Points on a hilly landscape, in no order, each with its height.
A ball rolls from a point to the lowest of its 4 nearest points, and stops where none of them is lower. Distance is the straight distance between rows; heights are no part of it.
J330 (h 4.60): | 106 |  70 |  95 |  83 |  96 |  81 |  78 |  61 |
J225 (h 4.22): | 117 | 104 | 100 | 112 | 102 | 109 | 133 | 110 |
J592 (h 7.75): |  82 | 116 | 105 | 107 | 100 | 119 |  95 | 121 |
J414 (h 4.97): |  85 | 109 |  99 |  96 |  96 | 104 |  81 | 108 |
J713 (h 3.51): |  92 |  94 | 104 | 102 |  95 | 125 |  85 |  81 |
J752 (h 4.10): |  83 |  99 | 100 |  95 |  96 | 110 |  75 |  91 |
J905 (h 4.21): | 115 |  91 |  93 |  90 |  94 |  77 | 106 | 101 |
J645 (h 4.20): |  90 |  80 | 108 | 105 |  99 | 135 |  77 |  51 |
J959 (h 7.19): |  85 | 113 |  96 |  91 | 101 |  81 |  89 | 128 |
J174 (h 4.39): | 114 |  82 |  95 |  86 |  94 |  77 |  97 |  82 |
J703 (h 4.14): | 110 |  90 | 100 | 104 |  95 | 109 | 105 |  90 |
J418 (h 4.75): | 94 | 75 | 96 | 76 | 97 | 80 | 64 | 64 |
J848 (h 5.52): | 105 | 110 |  92 |  94 | 103 |  74 | 111 | 126 |
J487 (h 1.76): | 115 |  75 | 105 | 108 |  93 | 124 | 106 |  61 |
J82 (h 7.43): | 106 | 121 |  96 | 105 | 109 |  79 | 125 | 139 |
J980 (h 4.28): | 86 | 88 | 96 | 86 | 96 | 92 | 72 | 81 |
J68 (h 2.18): | 101 |  74 | 103 |  96 |  97 | 111 |  80 |  54 |
J547 (h 4.80): | 120 | 114 |  93 |  97 | 110 |  66 | 132 | 132 |
J385 (h 8.47): | 100 | 130 | 104 | 125 | 112 | 122 | 136 | 133 |
J833 (h 5.99): |  95 | 120 | 102 | 112 | 106 | 112 | 112 | 126 |
J500 (h 0.96): | 108 | 119 |  92 |  99 | 109 |  60 | 123 | 140 |
J613 (h 4.48): | 124 |  68 |  96 |  84 |  94 |  73 |  95 |  64 |
J811 (h 5.02): | 124 |  85 |  95 |  92 |  95 |  87 | 113 |  92 |
J388 (h 1.37): | 111 |  71 |  96 |  92 |  94 |  94 |  88 |  61 |
J325 (h 4.85): |  81 |  76 |  97 |  85 | 104 |  96 |  48 |  42 |
J288 (h 4.56): | 97 | 91 | 96 | 91 | 96 | 87 | 86 | 94 |
J522 (h 3.91): |  95 |  88 | 100 |  97 |  95 | 107 |  79 |  77 |
J740 (h 7.27): |  81 | 108 | 107 | 110 |  96 | 130 |  85 | 102 |
J978 (h 4.53): | 104 |  82 |  99 |  93 |  96 |  98 |  86 |  77 |
J625 (h 3.81): | 117 | 107 |  97 | 108 | 101 |  95 | 131 | 117 |
J496 (h 4.15): |  85 |  88 |  99 |  90 |  95 | 103 |  71 |  74 |
J5 (h 6.16): | 107 | 123 |  99 | 112 | 112 |  96 | 135 | 144 |
J80 (h 5.42): | 114 |  85 | 100 | 105 |  92 | 107 | 114 |  79 |
J900 (h 3.80): |  82 |  91 | 106 |  99 |  98 | 124 |  70 |  76 |
J782 (h 3.13): |  83 | 128 | 110 | 118 | 107 | 127 | 113 | 132 |
J165 (h 8.43): |  93 | 124 |  98 |  95 | 104 |  75 | 103 | 138 |
J223 (h 8.74): |  97 | 130 | 103 | 114 | 110 | 101 | 124 | 141 |
J761 (h 4.45): | 106 |  86 |  96 |  83 |  93 |  76 |  88 |  84 |
J167 (h 5.56): | 114 | 120 |  97 | 112 | 113 |  82 | 139 | 139 |
J154 (h 2.36): | 110 |  84 | 106 | 110 |  96 | 126 | 104 |  76 |
J283 (h 5.27): |  96 | 103 | 103 | 100 |  95 | 109 |  96 |  99 |
J35 (h 1.33): |  84 | 126 |  98 | 105 | 104 |  96 | 109 | 136 |
J648 (h 7.28): | 112 | 123 | 104 | 124 | 113 | 114 | 144 | 130 |
J113 (h 7.33): |  85 | 117 | 113 | 111 | 101 | 137 |  95 | 111 |
J390 (h 5.00): |  89 | 101 |  96 |  85 |  97 |  81 |  78 | 106 |
J115 (h 7.78): |  97 | 123 |  95 | 100 | 108 |  74 | 117 | 145 |
J55 (h 4.47): | 109 | 101 |  94 |  99 |  99 |  86 | 112 | 112 |
J63 (h 4.32): | 104 | 112 | 100 | 107 | 103 | 103 | 124 | 123 |
J982 (h 3.01): | 103 |  83 | 102 | 102 |  93 | 120 |  91 |  68 |
J874 (h 5.49): |  93 | 121 | 111 | 117 | 105 | 130 | 117 | 125 |
J861 (h 4.49): | 89 | 78 | 99 | 90 | 99 | 99 | 63 | 57 |
J970 (h 5.79): |  97 | 105 |  99 |  94 |  99 | 102 |  94 | 109 |
J520 (h 6.84): |  93 | 110 | 109 | 112 | 100 | 133 | 101 | 106 |
J11 (h 3.98): | 115 |  98 |  94 |  90 |  96 |  68 | 109 | 113 |
J148 (h 4.07): |  82 |  85 | 112 | 103 | 100 | 137 |  65 |  58 |
J307 (h 3.00): | 121 | 103 |  96 | 100 |  99 |  78 | 128 | 112 |

Call two points neighbours if one is among the 4 nearest of the other. Go from one point of each pair to the other, from neighbour to neighbour, staying as low as possible. Name the highest point that can't be avoided.
J307 and J487 -> J613
J388 and J782 -> J833
J500 and J307 -> J547
J487 and J388 -> J68

Where does a ball stop that starts at each point below?
J645 -> J388
J113 -> J782
J861 -> J388
J5 -> J500
